Each row is a point on a tangle of strands that fork, close into loops and nearly touch. The rows are in no order.
(in the rows, 100 means zero)
Points whose rows are less than 25.6 apart are linked; no others are. Some points are linked to none.
j_755: [129  97  72 112  72 107  93  70  98 146  97 119]
j_707: [ 85 117 105 120 100  68  87  69  90 118  98 119]
j_595: [120  99  78 113  78 100  91  72  99 141 100 118]
j_571: [104 114 110  99 126 118  98 133  87 104  98  81]
j_182: [132  83  71 100  67 117 103  78 109 132 102 114]
j_809: [ 96 104  97 114  96  79  76  94  79 128  93 113]
j_731: [111 119 111  90 120 136 110 136  93 116 105  76]
j_540: [ 77 109 113 103  89  76 116  51 126  79 112 111]
j_523: [ 65 102 130  85 124  87 115 110 117  39 109  83]
j_754: [125  86  77  99  88 116  91 108  92 125  95 103]
j_172: [ 77 120 112 122  99  71 108  44 116  83 106 119]
j_956: [ 82 101 123  78 117 114 137 115 131  42 112  75]
j_576: [112  96  85 107  80  99  91  81  94 130  98 116]
j_982: [ 77 113 112 114  94  72 116  45 127  75 112 113]
j_854: [121  92  83 102  97 113  86 115  83 120  90 101]
j_146: [106 117 115  85 119 133 117 135 103 102 109  73]
j_825: [ 80 124 109 130 104  69 103  47 111  93 104 119]
j_579: [114 104  91 112 117 106  73 132  68 125  89  96]
j_641: [ 89 101 120  79 115 120 136 116 130  54 111  74]
j_837: [ 58 102 129  89 111  68 106  96 110  50 106  98]
j_477: [ 74 111 115 112 107  62  80  92  82 107  96 113]
j_542: [ 78 104 115 100  90  74 108  66 116  80 108 110]
j_150: [109  92  88 103  81  98  90  90  94 122  97 110]
j_639: [122  96  88 103 110 120  89 128  85 117  93  94]
j_97: [116  77  85  87  83 120 112 103 113  95 101  98]
j_705: [ 80 115 111 118 104  63  76  89  74 122  93 118]
j_979: [ 93  96 104  95 108  94  95 112  98  85  98  95]
j_533: [ 82 123 108 126 100  69  92  60  95 110 100 120]
j_365: [141  75  64  96  71 131  99 106  98 134  92 105]
j_620: [128  76  75  93  74 120 105  98 103 117  98 106]
j_695: [ 90 116 113 107 130  94  85 130  78  96  93  90]
j_924: [141  73  67  90  78 142 114 114 107 115  96  99]
j_886: [ 93 103 111  96 120 100  98 122  95  83  99  89]
j_25: [133  86  70 106  65 115  97  76 102 143 101 115]
j_689: [132  79  78  94  87 132 108 116 104 109  95  96]
j_297: [110  87  88  98  82 101  98  93 103 111  98 108]
j_612: [ 83  99 113  94 108  85  98 105 101  75 100  98]
j_90: [112  88  86  97  74 103 103  77 111 112 103 108]
j_465: [115  96  84 108  97  98  73 113  72 139  90 109]
j_444: [119  93  82 111  87  99  78 100  79 139  91 111]
j_797: [ 86 105 115  89 118 105 113 118 108  66 104  84]
j_766: [100 114 118  88 123 126 117 129 105  88 107  75]
j_842: [110 120 109  96 124 130 102 139  88 115 101  79]
j_593: [ 70  98 120  90 104  76 106  93 113  61 106 100]
j_644: [144  74  64  95  79 138 103 116  98 129  92 100]
j_24: [112  83  87  92  85 109 102 102 105 105 100 101]
j_850: [113  99  86 112 107 100  72 122  69 133  86 104]
j_751: [ 97  93 100  94  99  98  97 107 102  89  99  99]
j_176: [ 61 110 128  97 125  69  97 111  97  60  99  95]
j_992: [107 106  95 108 120 109  79 132  72 120  90  93]
j_321: [ 70 106 131  83 124  95 122 114 121  39 111  81]
j_798: [128  80  76  95  87 123  96 110  97 117  93 101]
j_634: [ 75 106 114 102  98  70  96  75 105  86 103 110]
j_199: [ 81 119 106 123 101  65  80  80  78 125  94 119]
j_155: [ 72 107 115 106 104  66  88  86  94  95  98 108]
j_225: [ 63 102 128  88 116  77 109 105 114  42 105  89]
j_463: [104  92  90  97  75 100 110  71 116 106 107 109]
j_416: [126  85  75 102  77 111  89  96  94 135  94 109]
j_414: [125  90  75 108  77 107  85  94  85 143  94 113]
j_372: [131  75  70  93  66 122 107  89 111 123 100 107]
j_287: [ 82  94 114  89 112  95 112 108 113  59 105  90]
j_803: [ 93 109 117  88 122 118 119 125 110  73 107  75]
j_799: [ 81 125 111 130 105  67  96  53 102 104 100 123]
j_598: [ 96 114 113  95 125 110 101 129  93  89  99  83]
j_812: [116 106  94 103 118 121  88 134  80 117  92  89]
j_127: [ 76  96 114  92 102  78 102  95 109  68 103  97]
j_278: [ 78 101 127  78 117 102 131 108 128  37 112  78]
j_823: [ 91 106 119  82 119 123 129 121 119  63 108  76]

How many points has the smallest loop of links through each point below? Write 0 if it is on no loop.
j_799 -> 13
j_812 -> 11
j_644 -> 0

Name the points in between on the shortest way along the links from the first point to the second, in order.
j_127 / j_751 -> j_612, j_979
j_199 / j_172 -> j_707, j_533, j_799, j_825
j_754 / j_182 -> j_798, j_620, j_372
j_416 / j_992 -> j_754, j_854, j_639, j_812
